Each row is a point on a tangle of strands that fork, close into loops and nearly touch. The rows are in no order.
In the rows, 100 means zero.
Two points are linked if the straight distance between their rows is under 68.4. Some points are linked to none.
J_381: [ 90  89  91  98  71 108  94  96 116 107  94  94 122  91  93  88 129  99
 107 109  88  89 106  95  90 131 108 111  95 119 120 101  93  93 111 114
 104 118  99 103 115  99  93 101  99  95  85 120  71  97]
J_575: [115  92 106 110  92  97 110 114  88  93  98 105  82 107 103  97  72  92
  84  69  91 114  96  95 107  82 105  87 105  97  99  95 116  75  89  79
 100 107  89  86  73  93 110 100 108  86 102 106 119 103]
J_437: [101  91  99  97 101  97 104 104  76  88  81 102  89 109  87 110  53  89
  82  95  88 125  98 119 109  88 107 100  90  80  82  98  84 100  95  96
 106 120  92  91 100 106 113  90  85 117 111  97 135 115]
J_188: [ 94  98 110 105  97 113  81 106  72  95 136 113  74  88  98  91 108  99
 102 114 122 110 102  93 108 114  88 106  99 105 101 104 115 115 100  81
  86  74 124  90 107  62  91 111 115  99  85  73  91  91]
J_224: [ 84 109  94  91  95  96  74  94 102  92 108 106  91  74  95  80 123  97
 108 121 103  74  96 104 109 119  97 118  92 115 104 107 105 107 120 102
  78 101 111 117 119  81 105  97 111 106  76  83  85  83]
J_705: [ 94 102 113 109  92  93  96 124  93  94  71 114  89 106  93  92  77  92
  85  93  95 111  90 106 115  92 108 114  94  97  96  86 101 106 106  74
  88 103 115 103 103  99 108 101 109 104  93  92  98 107]
J_943: [ 90  92 102  98  81 111  77 101  78  86 127 117  67  80 101  87  98  90
 106 104 109  90 104  90 102 108  98 110  96 105  99 113 119  96 116  78
  79  92 108  96  96  60 103 111 116  95  75  79  93  86]
J_237: [ 86 107 102 102  91  83 115 120 109  88  76  99 117 119  90  88  80 109
  77 100 101 119  88 102 110 113 110 105  98  96  84  86 107  97  84 111
  94 126  91  87 124  97 100  85  97 106 111 105 122 124]
J_610: [107  93  83 119  73 103 115 102 120 102  94  89 129 109  92 113 112 113
 102  87  87  90  89  89 110  99  80 101 106 112 119  86  95  77  90 116
 107 118 105  94  83 119  82 100  92  84 100 134  82 110]
J_309: [ 85 121  96  88 104  70  93  98 126  86  81  99 110 100  91  81 100 102
 110  97  82  71  94  96 117  85 106 113 103  96  93 106 114  99 128 112
  81 119  90 109 115 112 116  87 108 103  97 100 116 100]
J_740: [ 78 105  93  88  92 104  94  94  91 103  88  92  98  92  76 114  95 101
  85 114 124 103 100 107  79  96  90  90  88  98 109 118  91 113  91 112
 120 105  88  92 113 111 109 110  68 125 113  82 109 104]
J_267: [ 85 120 110 105 110  88 119 103 126 108 104  88 127 129 102  88 121 124
 110 105 113 101 107  86 100 107  98  98 110 112  97  90 126 112 100 108
  92  88  92  90 121 100  97  92 116 100 122  92  96 113]
J_250: [ 92  91 111 115  83  92 110 124 115  93  90 100 109 116  87  78  83 105
  85  95 100 127  95  91 123 120 104 111  97 105  90  85 118  91  83  99
  81 121  96  83 120  78  96  90 111  92 101 109 101 122]
J_217: [ 99 104 115  82 115  94 111  87 113  98 105  93 111 100 119  92  91  94
  98  86  99  95 110  81  67 108 121 100 104  94  87  91 114  84 110 100
 114 117  72  94 107  81 112  91 105  88 102 104 128 103]
J_189: [120 108  99  99 128 102 120  80  96 108 107  94 112 105 141 116 117  84
 114  85 104  72 110  89  65  80 111  98 114 104 108  95 104  90 108  92
 124  77  90 111  89 114 112 102 117  95 110 104  94  82]
J_366: [110 105  99  84 110 105  94  88 111  88 120  99 103  78 109  92 119 105
 108  98  84  99  98  96 108 116 106  93  97 100  88  88  98  90 101 116
  96 109  98 113  98  92  95  88 100  90  80 119 106 107]
J_357: [100  81 109 107  91 110 115 110 103 128  76  89 116 132 107 120  84  90
  93 107 101 119 109 109  69 120 120 109  98  94 110 106  83 103  89  95
 124 110  99  91 110 105 101 106  83  96 116 107  86 101]
J_793: [101  94 113 119  82 109  97 116  96 110 114  98  92 109  99  90 107 100
 106 103 114 110 105  83 101 106  92 106 101 113 116  94 121 102  94  78
  88  80 117  88  88  79  89 119 116  84  98  91  75  98]
J_277: [ 91  77  91  90  79  93  83  83 105 101 112  93  77  76  92  99 103  94
 113 112 109  80 110  90  75  91  99  99 102 106 102 136 110  90 114 108
 103 116  67  90  87  86 103 103  82  89  95  91  96  89]
J_45: [ 95 116  77 102 109 111 107  84 101 103  89  93 126 101 101 135 113 113
  96  96 106  74  93 107  93  86  90  92  96 102 107 102  79 101  97 124
 123  94 102 108 102 141  97 102  80 122 105 111 108  98]
J_554: [ 97 109  90  94  98 107  84  83 106  90 139  97 108  76 113  86 144  96
 123 113  97  71 103  81  95 124  90 110  97 125 116  99 109  93 113 111
  85  94 103 111 104  77  89  99 120  80  82 109  83  91]
J_787: [122  88  89 105 104  89  91  95 105  90 126 102  62  83  95  96 105 110
 114  85  79  92 105 101 137  78  86  80 104 101 105 122 114  87 102 108
  81  91  99 100  67 105  90 107 111  83 100 102 105  84]
J_6: [ 86 122 107 109  90  97 103 109 102  90  79 107 114 110 108  96 110  90
  89  88 103  87  93  93  95  95 101 123  98 113 115  67 107 101 114  77
  99  95 121 106 105 102 107 107 130 103  90  93  86 112]
J_838: [105  76 101 102  86 104  91  96  73  95 118 104  60  90  87 105  81  95
  99  98  97 113 109 105 108  82  90  95  98  96 103 119  97  99  98  90
  91  95 100  89  73  90  99 102  92 101  98  86 105  99]
J_713: [104 113 119 103 111  94 115 108 108 105  78 100 114 120 129  85  92  87
  97  80  90 102 109  94  89 102 128 113 108  93  97  70 113  96 116  72
 101 100 104 109 113  92 119  95 128  92 102 105 100 106]
J_114: [ 97  88 111  98 109  92 105 111  73  97  90  98  76 116  81 105  54  93
  87 103  99 132 105 119 109  87  98 100 101  79  90 104 100 112 101  80
  95  92  98  86 106  94 114  93  89 112 121  75 125 106]
J_941: [100 104  91  91 119 102  98  95  97  98  99  97 100  97  88 113 103 113
 100 110 105 113 102 120 116 101  97  78  94  86  91 107  82 122  90 129
 104  99 103 110 112 121  98  95  82 125 116  94 117 107]
J_363: [ 83  98  86  99  65  90  80 101  90  84  77 107 101  82  68 108  90  92
  79 105 100  97  97 107  98 100  93 104  87 102 105 113  83 103 103 110
 103 131  97  98 102 113 107 100  77 122  94 105 106 116]
J_915: [ 85 107  92  80 100  83  86  85 119  93 106  91 106  84  91  92 112 108
 107 110  96  79  99  93  93 100 100  96  97 105 101 119 106  97 110 126
 100 117  76  98 109 100 105  94  87 100 100  97 112  99]
J_199: [117  76 115 110 100 108 109 120  96 122  85  96  97 123 105 102  72  86
 103  97  69 136 104 123 115 113 128 108  96  82  98 100  85 102  96  79
  99 108 104  97  96  93  98  92  94  84 101 110  87 101]
J_666: [ 99 101  98  95  83 114  95  87  80  94 123 101  82  77 114 107 110  91
  94  91 113  84 104  80  69  81  83  94 100 116 116 101 103  80  95  88
 119  96  96  94  63  90  92 119 106  83  86 101  97  95]
J_422: [117  95 110 104 120 110 120  91  98 118 101  95 112 116 133 114 103  87
 106  97 108 100 108  94  65 100 117 101 112 101 107  92  97  97  97  86
 125  82  92 106  97 106 102 108 110  92 113 103  87  88]
J_112: [ 88 107 106  76 108  89  92  86  92  91  97 101  87  88 103  94  87  88
  96  96 108  84 101  91  83  78 105 100  95  93  89 108 105 100 111  92
 104 103  85  97  94  91 118 102  99 104  97  79 122  96]
J_369: [ 89 130  70  95 121 102  98  80 101  98  89  94 114  91 101 117 116 106
 102 100 101  58  90 111 105  80  79  98  94  98 111 102  82 103 114 122
 105  92 106 123 100 136 101 102  89 118 105 101 113  90]
J_136: [115  97 110 110 116  94 106 109 110 107 114 101  91 108 106  87 108 107
 116  94  94 109 101  93 119  92 103  92 112 102  97  96 119 102  99  89
  84  76 105 102  92  97  93 100 117  82 104  94  87  92]
J_858: [100  85  99 115  76  90 104 109 130 104  99  94 116 110  85  89 109 117
 113 101  94 101 100  88 124 107  90 101 107 111 106 103 115  94  96 112
  84 113  97  87 100  98  85  96 101  85 104 117  83 107]
J_548: [112  93 117 103  94 111 104 105  83 109 130  96  83 103 124 103  99  93
  94  80 114 103 116  80  75  92  95  91 110 104 117 101 122  88  86  74
 109  75  95  85  72  76  95 120 126  75  96  94  96  97]
J_923: [113  89 113 113  89 114 103 114  93 113 120  93  84 107 115  96 111  92
 112  88 107  96 113  83  91  96 103  96 108 115 127 105 126  92  97  74
  95  72 101  95  76  85  96 124 134  75  97  95  71  87]
J_513: [ 96 113 105  86 115 112  83  92  69  83 131 111  76  76 101  96 104  98
  89 109 120 108  95 102  99 101  84  98  91  98  89  89  92 112  89  92
  98  81 119 109  93  79  97 106 106 112  81  86 113 101]
J_919: [ 98  92  95 115 101  95 100 103 108 118  86  92 108 116  89 120 102 112
 110 111 116  97 105 105 102  90  91  98 104 102 111 122  95 118  97 108
 106  94  99  93 103 124  92 107  77 109 123  93  86  90]
J_755: [ 98  79 107  84 102  92  92  90 101 106 101  94  87  94  97  96  86  92
 107 110 108  93 112  95  76  94 118 103 106  96  97 127 108  98 116  97
 102 108  74  93 100  84 112  98  90  97 104  81 100  88]
J_529: [116 106  95 114 106 106 117 111  96  90 111 105  99 113 101 100  98 113
  90  87  99 128  86 103 122 106  82  91 110 103  87  71  96 100  75 106
  97  99 116  97  87 108  84  93 105  96 105 110 106 120]
J_264: [103  84 113 104  97 101 103 105  87 116  92  96  88 116  95 113  73  92
  97 111 106 116 107 109  84  94 103 101  99  94 107 116  97 107  98  86
 109  95  94  84  94  99 102 105  85  97 118  84  95 100]
J_660: [ 83 118 100  83 106  82  82  99 119  90  88 103 105  86  94  80 113  99
 105 107  91  73  95 104 118 106 108 114  93 107 100  96 103 108 127 106
  77 110 104 118 122  96 112  88 111 103  81  94  98  98]
J_396: [107  91  85 126  83 104 117 111 112 103  87  98 123 121  91 112 105 115
  99  87  85 108  82 108 130 103  83 100 105 100 101  83  83  94  84 117
 102 109 115 102  90 132  80  97  96 101 105 127  83 114]
J_332: [ 98  98  80  95 104  87  92  86 108 105  71  93 108  89  90 114  92  94
 114 101  93  67 102 110 101  82 106 102  96  85  97 131  87 106 129 116
 105 114  87 112 110 129 118  98  75 120 108 100 107  82]
J_492: [124  84 112 105 100 107 105 102 122 112 107  93 106 103 124  90 119  95
 125  90  78  94 110  87 103 110 123 102 109 104 110  94 111  81 111  89
  94  96  97 107  89  93 100 103 122  72  88 121  76  91]
J_371: [ 86 114 109 104  91 104 116 117 107  98  79 107 123 120  98 103  97 110
  69 101 103 123  92 107  96 122 106 102  93  99  95  78  92 104  78 102
 109 114 109  93 123 102  97  96  98 114 105 108 111 122]
J_700: [ 83 110 118  89 106 101 105 107 109 102 107  96 116 112  90  97 107 116
  84 118 122 119 105  99  78 127 107  90  95 102  97 101 108 112  83 111
 107  97  88  85 131  87 100  97  92 108 117  82 118 111]
J_534: [113  65  96  99  85 101  91  86 101 105 114  99  75  78 100  99  96  93
 117 102  90  93 111  93  93  92 108  98 100  96 107 131 100  80 110 102
  98 113  79  95  77  90 101 101  92  81  88 107  89  85]
J_303: [100  90  97 114  65 107 104 106 106 104  86  94 117 106  94 111 106  96
  90  94  97  95  98  86  88 101  90 113  99 114 122  91  97  84  99  95
 109 119 102  93  85 104  91 109  98  84  95 125  78 110]
J_843: [ 95 112  84  97  81 113  82  84  94  83 134 102  93  69 107  95 133  96
 109 109 101  76  95  85  93 108  77 109  93 120 123 101  98  88 107 102
  98  99 111 107  85  83  86 108 108  86  75 107  82  90]
J_780: [ 97 105 123  93 108  98 102 106  99 102  96 102 103 105 121  80  97  81
  97  92 108 101 113  92  78 111 125 113 107 101  98  83 114 103 119  74
  96  91  99 102 110  71 119 102 130  93  91  86  94 103]
J_307: [115  98 101 112 122 113 117 106 100 112  92 102 108 128 111 114  86 106
  99  96  83 132  95 125 118 104 108  92 103  85  86  84  74 112  79 102
 112  89 116 105 103 123  88  91  90 107 111 112 101 106]
J_553: [114 101 106  94 131  86 100  98 119 112 104 100  98 105 115  84 110 102
 127 101  96  91 109  96 107  96 115  97 115  95  90 109 122 106 120  97
  84  79  89 111 110  97 106  93 116  87 109  92  91  82]
J_798: [109 101  90  99  97  99 101  96 119  98  97 105 112  93 108  95 122  98
 113  91  66  79  90 106 124 102 103 105 101 102 110  86  87  88 118 105
  93 110 112 126  96 114  93  94 112  85  79 128  82  95]
J_746: [ 98 111 101 115  87  92  98 116 104  98  75 107 100 106  99  98  95  95
  90  86  88  85  88 102 112  76  97 111 101 105 116  86 107  96 116  76
  91  96 120 105  90 114 109 108 117  99  95 101  85 104]
J_641: [117 107  93 123 102 105 123 118  96 100  85 105 108 127 106 105  80 103
  86  82  85 135  89 119 121 102 101 100 105  89  87  71  90  96  74  95
 105 104 118  98  97 119  91  91 100 102 114 113 105 116]
J_955: [ 90  90 106  84 102  87  97 100  85  79 105 107  73  94  85  84  66  97
  90  91  99 111  98  98 112  88  98  93 101  88  74 103 109  96 100  96
  87 111  83  87  94  80 115  88  98 104  98  84 138 112]
J_833: [ 93 103  98 102  76 121  83  92  84  87 140 104  86  82 106  94 117 100
  95 102 116  92 102  75  81 107  81 104  98 117 117 100 113  87  94  93
 102  99 106  86  83  69  85 113 106  86  81 104  88 100]
J_937: [103  89  89  96  90 114  84  96  79 104  72 104  97  83  93 118  85  77
  89 105 100 102 100 126  81 104 105 105  83  89 105 114  60 107 105  98
 123 113 104 110  99 118 113 111  71 129  90 101  97  96]
J_319: [ 78 128 106  99 101 104 108 108 103  99  95 103 121 113  92 103 114 113
  78 112 122 107  95 100  86 116  91  98  94 112 103  78 100 116  83 105
 106  92 108  97 123 101 100 103 103 119 106  91 107 117]
J_963: [ 92  96 120 100 101 101  99 117  94  98 112 106  92 106  84  91  90 106
  98 111 109 130 104 102 113 120 101 101  99  97  89  93 105 113  89  93
  88  92 108  88 116  76  94  94 100 102 103  85 104 110]
J_432: [118  94  92  95 103 113  92  84 110  91 123 106 105  72 119  97 129  98
 118  98  77  88  96  98 109 115 105 102  97 105 103  90  86  81 110 110
  96 101 111 119  88  98  91  98 109  77  67 131  85  90]
J_329: [100 121  83  94 135  86 109  76 114 109  89  89 116 103 118 102 115 111
 128 106  96  60 106  99 100  85 103 102 111  96  88 114 109 108 123 119
  96  85  87 121 114 128 110  84 105 107 121  99 113  79]
J_107: [116  98  90  95 110 110  97  77  94  93 126 100  98  76 112 122 121 101
 101 100 100  94  97  98  93  96  83  88  96 105 101  94  80  92  89 115
 117  94 108 110  79 109  86 105  92  95  88 115 102  97]
J_438: [ 72 113  96  89  82  87  85 100 101  87  94  97 106  84  79  96 104 102
  88 107 104  85  91  97  97  99  88 103  87 111 102 106  97  99 105 110
 100 121  92  97 104 100 106  99  90 114  91  96 112 110]
J_679: [109 105  97 121  87  98 116 119  87  93  83 101  94 116 106 103  70  88
  74  71 101 117  87  99 100  87  92 100 100 104  98  75 104  79  77  80
 107 111 107  88  82 104 107 102 108  99 108 104 116 112]
J_616: [109  80  99 108  86 100 108 105  92  93 123  99  75 102 100  93  76  97
  89  70 107 104 104  82 101  85  91  79 109 104  95 109 126  63  77  96
  95 109  73  74  63  82 103  99 110  84 101 100 128 109]
J_680: [101  91 106 122  75  90 108 120 120  91  97  97 102 113  90  72  94 107
 102  89  98 108  92  81 132 102  96 105 107 114  99  90 134  81  93 104
  71 117  92  84  96  85  95  94 116  85 102 109  92 115]
J_393: [102  76 106  96 106 108 112  96  93 124  94  87 103 119 105 117  81  84
  98 118 113 112 112 104  61 106 118 103 103  93 110 123  92 102  94  94
 126 101  82  87 107  95 104 104  82  97 121  91  92  87]
J_710: [110  81  88 102  87  93  80  94  85  87 118 108  55  76  84 100  91  96
 108  89  86  94 107 105 128  76  86  85  92  98 101 125  99  91 107  99
  79 103  97  96  65 104 105 106 102  96  95  97 111  92]
J_8: [ 96  91  82 107  82 103  83 101  78  92  77 103  92  89  78 119  79  85
  89 100 104  96 101 113  98  81  86 105  86  88 104 117  71 104 109 101
 108 113 101 103  91 126 109 108  72 124  98  98 106 105]
J_216: [126  95 107 109 108 109 110 112 109 115  88 105 103 119 121  95  87  93
 107  84  64 127 101 119 116 107 126 101 104  81  91  79  91  91  96  77
 104 104 111 105 101 106  99  92 105  80  92 121  86 103]
J_634: [ 87 106 100  93  99  70  91 103 114  92  87 100  94  99  80  85  92 111
 105 100  97  81  97  94 121  78  93 102 103 100  94 114 121 102 115 104
  73 112  92  94 103 101 112  93 103 105 109  84 113  99]
J_53: [ 88 113  98  90 115 104  97  92  85 102  99  99  90  94  94 113 103 104
  90 116 134  94  98 100  77  83  84  92  96 101 105 104  93 122  91 103
 114  80 100  99 101 111 102 115  86 122 114  74 107  95]
J_765: [106  72 113 108  91 112 107 114 105 130  89  91 109 126  99 102  87  93
 108 115  88 130 107 114  99 123 123 110  96  95 105 111  88 113  90  92
 103 105 106  92 110  95  91 102  87  93 102 106  72 102]
J_70: [109 104 104 102 110 102 109  97  96  92 129  99  97 104 105 104 101 114
  89  90 112 119  98  86 103  99  82  87 108 104  91  86 110  94  66 106
 104  94 100  86  86  92  88  98 104  92 104 103 114 113]
J_594: [109 113 108 104 110  99 114 110 113 100  73 108 115 119 118  86  94 100
  97  83  77 115  97 109 111 109 127 111 106  87  83  71 103  95 103  92
 102 110 104 109 113 103 105  83 113  94  95 120 102 111]
J_888: [104 107 103  89 124 114  83  99  69  89 127 121  82  76 110  90 108  87
 100 110 111 105  96 107 105 119 102 103  94  95  84  84  93 117 105  85
  90  74 126 117 114  75 101  99 116 107  72  89 101  88]
J_865: [126  74 108  94  99 105 101  95 112 109 111  98  93  90 114  97  99  90
 118  88  81  98 107  90  94 100 124  96 106  96 106 114 104  78 111  98
 102 107  85  99  83  91 101  99 105  78  89 119  89  83]
J_252: [113 104  98 104 123 108 123  96 105 125  81  99 124 129 119 122  88 106
 109  98  90 115  98 119  98 106 122  95 105  80  85  94  87 102  96 105
 123  95 102 107 121 124  95  87  86 109 118 119 105  98]
J_280: [103  99  93 112  87  92  89 104 112  89 121 100  82  83  90  88 118 110
 105  91  90  82  95  85 133  90  74  93 104 113 112 108 120  87 102 103
  74 102 106  97  73  90  93 106 115  81  97 105  94  94]
J_487: [ 94  88  99 112  60 111  95 107  98 112  81 100 107 101  96  98 111  85
 101 111 108  98 105  95  80 110  99 121  97 115 125 105  94 103 108  84
 109 105 106  99  99  97  94 115  99  96  97 105  61  96]
J_411: [ 99  99  95  95 104  87  97 102  98  93  75 101 100 103  91 106  71 102
  97  96  87 105  93 113 109  85 108  96  98  81  83 108  91 104 105 109
 104 116  95 102 105 116 110  91  82 117 108 104 123 104]
J_698: [ 82 108 102  93  85  97  73  99  96  81 121 112  86  72  93  80 103  95
 101 106 104  81  95  89 110 106  96 112  92 111  95 107 116  93 117  98
  75 106 104  95 106  67 107  97 113  98  74  89 103 100]
J_80: [116  94  95  92 140  82 105  83 114 113 104  94  97  98 114  97 108  99
 131 112 100  70 111 103  97  85 109  96 114  96  94 124 108 106 115 108
  93  80  83 111 109 113 107  96 103  93 117  88  98  69]
J_820: [101  91  86 122  76  98 108 121 102  99  70 102 121 114  78 108  94 109
  89  95  83 117  89 121 126 109  92 107  92  94  96  92  76 106  90 110
 101 117 115 104 108 128  86 101  91 119 103 116  88 121]
J_2: [ 77 101  97  92  73 106  95 104 102 106  81  97 117  94  78 106 111 102
  86 115 115 106 103 110  72 119 102  96  87 107 115 119  87 108  93 117
 124 115  92 100 124 111 106 108  76 118 104  95  92 104]
J_682: [117  91  96 112  84 101 103 102 116 100  99 100 109 101 104  95 112 101
 109  81  72  86  99  90 120  94 105 103 105 105 118  89 109  74 114  96
  92 109 100 106  80 104  96 102 116  79  92 128  78  97]
J_971: [103  88 100  96 104  86  96 101 110 105  74 100 102 105  98 103  84 103
 113 106  91  94 102 105 104  85 116 103 101  88  93 121  99 105 121 105
  94 107  94 100 111 114 110  96  88 108 110  96 101  89]
J_384: [ 91  99  99  97  85 110 101 102 110 108  90  96 118  99  98 100 120  98
  95 113 106  98 104  98  76 125 109 107  92 113 114 105  86 103  99 101
 118 106  99 105 115 100 100 107  90 105  93 103  77  95]
J_75: [ 91 118 112  98 117  90 105  97 132 100 118  93 126 108 103  80 130 116
 113 106 101  99 105  86 110 119 103  97 109 110  93  85 121 104 104 115
  80  90  95 105 123  89  93  82 122  89 102 103  97 111]
J_301: [ 88 136  71  99 130  91 106  71 107 108  92  87 119  99 111 108 121 103
 113 102 103  39 100 108  94  76  82 105 104 103 108 111  97 107 121 116
 102  78  97 124 110 138 106  94 104 117 119  94 112  72]
J_201: [ 99  82  92 103  79 115  89  90  87  98 128 100  88  89  80 106 113 112
 104 119 109 124 111 108  99 124  85  84  90 106 108 119  81 110  77 128
 107 100 102  88  95  98  82 106  78 110 105 100  94 103]
J_636: [109  99  97  88 113 109  92  82  81  94 133 102  81  74 118 106 115  95
 100 106 108  85 102  94  79  87  86  90 100 103 100 105  93  94  92 103
 111  82  99 109  75  91  92 111 104  95  84  96 106  86]
J_259: [116 103 101 108 125  97 108 102 104 108 108  99 100 112 109 110 108 113
 110  98 100 109  97 104 114  88  91  93 110  95  96  99  97 109  93  99
  98  79 110 105  94 117  86 100 100  98 112  97  93  97]
J_296: [106  89  93 110  87  87  93  97 119 101 114  92  97  95  89  98 114 119
 115 102  99  89 101  87 121  93  80  93 107 112 109 116 118  96  97 112
  85 105  94  88  82 105  89 100  96  82 110 103  91  97]
J_797: [ 94  95 110 117  76 119  89 113  76  93 127 107  79 101  98  94  94  98
  87 100 118 123 100  90 101 117  84 107  96 106 103  89 112 103  83  78
  88  89 121  78  89  65  87 115 112  92  90  89  93 107]
J_192: [ 97 125  94  79 139 103 105  87  85  94  91 102 103 100 101 111  93 113
 102 108 103 112  91 116 105  91 108  80  96  76  76  97  88 122  96 118
 107  90 101 111 121 118 109  91  85 128 112  97 131 102]
J_870: [ 89  97  84 101  98  87  96  96 111 117  78  87 116 106  80 114 102 109
 111 109 109  79 106 111 103  87  93 100 102  90 106 138  96 116 112 121
 108 105  88 102 121 130 102 102  73 126 123  88  96  88]
J_59: [ 88  95 106  96  90  87  86 105  95  79 108 112  76  83  82  82  88  98
  95  96 102 103  93  94 124  94  92  97  96 101  86 101 116  94 106  95
  73 105  98  93  94  74 109  92 106 101  86  87 113 107]
J_34: [ 95 103 117  99 116  92  99 118  84  99  83 109  80 108  90  97  70  93
  90 104 105 122  95 113 113  89 102 104 101  88  92  93  99 123 101  74
  88  85 113  97 110  88 112 100 104 109 106  72 108  99]
J_76: [100 108  92  90 109  86  96  91 119  90 108  97 106  90  91 102 109 116
 106 101  91  93  95  97 118 100  97  90 102  98  86 102  99 100 102 126
  95 112  92 104 103 110  98  86  94 103  99 112 114 105]
J_728: [110 114  99 106 119 106 123  91 109 116  86  99 123 119 129 120 104 104
 108  92  92  93 102 100  86  93 115 102 107  93  98  88  95  96 103  97
 118  90 104 107 104 123  98  96 103  99 110 113  96  95]
J_374: [ 94 110  99  92 109 102 103  85 121 101 127  90 117  94 110  91 139 105
 115 112 104  84 106  84  85 121  97 102 106 118 107  95 111  97 108 118
  95  91  91 111 108  85  97  92 115  86  96 106  93 100]
J_903: [117 103 102 124 105 103 123 128  85 108  96  98  93 130 108 103  71 100
  85  78  97 137  92 109 113  88  95  95 111  98  95  79 106  95  67  78
 104  92 110  83  82 105  95  99 106  88 117 101 107 110]
J_377: [106 113  92  90 118  98 103  95 109  87 108 102 105  97  93 101 106 119
 103  97  87 117  94 114 124 112 103  82  99  87  76  90  87 109  89 134
  99 106 105 110 112 116  96  81  91 115 105 116 121 111]
J_823: [101  82  97 104  76 105  98 105 113 115  88 104 122 101  88 101 112 103
 114 110  83 110 101 107 114 126 106 108  94 102 105 106  79 104 102 109
  96 117 111 110 110 106  86 100  92 100  85 122  73  98]
J_243: [109 111  85  96 114 115 107  82  98  99 106  96 116  91 116 127 120  98
  99 104 108  80  95 100  73  96  96  94  96 106 109  95  78  95  94 111
 133  92 100 113  95 125  96 107  87 106  97 112  98  91]
J_649: [ 92 120 105  75 136 105 105  94  82 105  80 100 105 100 109 106  87  94
  95 111 113  96  97 111  78  90 117  96  98  84  83  93  95 120 104  95
 114  89  95 111 118 105 117  96  93 126 109  85 124  93]
J_583: [106  89  97 110  88 100  96 111 103 107  79 107 110 105  88 102  96  98
 103 100  74 118  97 125 130 117 109 108  91  89  95  96  74 111 101 100
  96 112 122 112 108 118  89  98  91 113  87 114  80 109]
J_310: [103  88 110  98 101 104 106 101  85  92 138  98  89 100 105  92  82 103
  79  81 119 118 104  83  89 100  85  86 109 100  90  92 121  81  71  96
 101  99  86  78  80  70  90 100 105  84 105  95 127 117]
J_131: [ 96 102  96  81 110 108  95  88  91  98  75 104 104  86 104 105  97  82
  91 107 102  84  95 112  73 100 114 109  88  94 100 104  75 105 114  98
 117 108  99 117 105 110 113 106  87 121  88  98 101  90]
J_490: [ 87 126 102  78 118  97  96  93  88  91  79 105  99  90 105  97  87  87
  89 106 106  80  91 101  87  83 104 107  91  93  92  92  89 109 115  93
 107  98 102 118 109 103 121 104  99 122  93  85 121  93]
J_557: [ 97  80 104 103  78 106  92 104  92 109 104 101  91  97  81 106  94  98
 102 118 109 120 107 102  91 111  98 101  98 102 107 123  92 110  93 103
 105 103  98  87 100  90  88 106  82  99 105  94  86 100]
J_294: [ 83  97 108  87 102 102 100  98  93  99  99  98  99 102  86 112  90 106
  78 114 120 117 103 100  75 109 102  90  95  97  98 107  98 107  84 113
 116 107  81  80 111  93 103 100  80 112 119  88 125 111]
J_458: [102 105  96 118 109  93 121 102 116 113  95  95 117 127  99 113 112 126
 106 104 105 105  99 101 112  93  87  90 109  99  99 100 104 114  90 108
  98  88 103  93 104 124  83  97  90 106 125 102  92 103]
J_632: [ 96 111 113  89 115  99 100 100 102  97 106 106 103  97 111  93 107  96
  96 105 113  99 101  99  85 112 110 107 103 104  94  89 101 110 106  91
  98  89 102 107 111  83 104 101 111  99  93  87  98  97]
J_990: [103 125 115  81 141 102  97  98  82  99 111 113  94  91 116  90 106  88
  96 105 117 103  98 106  94 101 102  94 107  93  77  79 102 121 102  86
  96  71 108 120 115  83 109 101 118 103  89  88 109  97]
J_420: [ 90 119 105  93 107 104  90 100  75  91 104 107  82  89  95 104  95  96
  82 112 128  95  97  97  86  83  80 104  94 103 102  89  98 116  94  84
 102  81 116 100  93  95 101 114 103 114  96  74 107 101]

How many points has the smallest loop of links through each point below? Write 0 if it is on no loop.
J_865 -> 16
J_396 -> 9
J_192 -> 12
J_698 -> 0
J_34 -> 0
J_310 -> 8

A tip is a point with one link. Name the tips that can be reached along the links from each point below, in the order of the rows.
J_237 -> J_838, J_201
J_252 -> J_189
J_243 -> J_267, J_6
J_797 -> J_548, J_955, J_634

A fork is a point with three links, a tip a point with one. Leave the first point through the second and follow the links. Name the first fork or tip that comes.
J_553 / J_136 -> J_6
J_296 / J_858 -> J_740
J_6 / J_746 -> J_267
J_713 / J_594 -> J_201
J_319 / J_371 -> J_838
J_755 / J_277 -> J_76
J_366 / J_432 -> J_490
